The views of a scene show one set of named points, each view turned or mirrored, and shifted as a whole, with a little noise and some points left out.

Scene 1
View 1
z145: [ 19  21  10  12  22   2 -27  15  -7 -64  16]
z282: [-36  28 -21  14  10  29  15   7   9  -4  20]
z479: [ -5  40 -22  19  12   8 -14  22  -1  14   9]
z216: [ 18  12  33  12  42  13 -48  26 -16 -59  31]
z824: [-32  18 -24  26  25   3  -4   8   1 -37  17]
z493: [ 11  37   1   5   6  23 -10  18   6 -18  11]
z886: [-11  26 -21  19   9   9   0  15   4 -16  11]
z958: [-31  41 -23  14   5  30  10  15   9  24  16]
z223: [ 32  37  -8   7  -7  -2 -10  18  10 -46  -5]
z856: [ -8  30  -2  20  22  18 -16  22  -2 -13  20]
z654: [-13  36 -33  32  21  -5 -18  19  -1   9  11]
z176: [-29  11 -25  31  28  -5  -4   6  -5 -54  18]
z192: [-40  35 -28  18   6  28  14  12   7  12  19]
View 2
z958: [  8 -40 -56  31  27  27  -4 -35 -28  18 -27]
z192: [  5 -23 -54  -3  32  17  -1 -23 -28  29 -22]
z824: [ 18  10 -37 -34  13  -6   4  -6 -24  16 -11]
z282: [ 10 -18 -51  -7  27   4   3 -20 -23  25 -18]
z856: [ 21  -1 -19   4   6   6  -1  -5 -35   6 -15]
z176: [ 21  19 -32 -50  13 -15   9  -7 -20  14  -4]
z654: [ 12   3 -29 -18  10  40  -4  -9 -43   9 -28]
z145: [ 41  30  -7 -13 -23 -16  16 -12 -17 -23  -4]
z493: [ 28   1 -29  16  -8   9   8 -29 -19 -13 -16]
z886: [ 20   2 -37 -13  10  10   5 -20 -23  -1 -17]
z223: [ 35  22 -34  -6 -19  12  19 -41  -5 -31 -17]
z479: [ 14 -15 -26  12  13  22  -6 -11 -38  10 -25]
z216: [ 46  28  18   6 -27 -32  10  11 -28 -20   2]
View 3
z479: [ -1 -14 -10  30   3  -8  20  -5 -31 -11  -8]
z223: [  3   6 -27 -19  26   6 -12 -28  17  -7  20]
z192: [ -2  -3  11  19   6   4  33  -5 -45   3 -20]
z824: [-20   1  10   5  38 -19   5  -2 -37   8  10]
z282: [  3   0  20  14  18  -2  27  -5 -41   1 -14]
z886: [ -8  -1  -5   4  20   1   9 -10 -20   3   6]
z654: [-27 -11 -27  20  10  -1  21   1 -33   8  12]
z958: [  4  -9   2  24  -3   7  35  -5 -38  -7 -23]
z493: [ 12  -8 -17   7  16  -2  -4 -21  -1 -17   3]
z145: [ -7  -4 -20  -2  47 -28 -34 -24   6 -10  33]
z176: [-24   5  11   1  49 -24  -2  -7 -35  14  24]
View 4
z886: [ -9  16 -16   7  -2  -3 -19  -4 -10   1  -1]
z958: [-15  21  -2  19   1   9 -10  -1 -35 -40  20]
z223: [  7  12 -33  10  12   6 -19   1   6  27  -7]
z192: [-26  29  -8  21   3   2 -16  -1 -33 -35  15]
z493: [ 23   8 -13   6  12  13  -6  -1  -5   4   3]
z824: [-25  30 -16   2   3 -23 -22  -5   2   7   3]
z216: [ 35  13   7 -41  18 -27  10 -14  38  36   3]
z176: [-29  35 -21  -5   5 -32 -25  -8   9  20   1]
z654: [-13   2  -8   0 -23  -3 -19 -27 -14 -18  -2]
z145: [ 37   1  -7 -30   9 -18  -3 -14  31  41  -6]
z479: [ -4  14   3   2  -4   1  -6 -10 -20 -30  14]
z856: [  5  14  -2  -8   0  -7  -6 -10  -5  -7   9]
z282: [-25  35  -9  16  10  -3 -17   6 -21 -23  15]

In a view up to two points have been moved. Name them for each view, in the order of its rows, or write -.
view 1: z479
view 2: z958
view 3: -
view 4: z223, z145
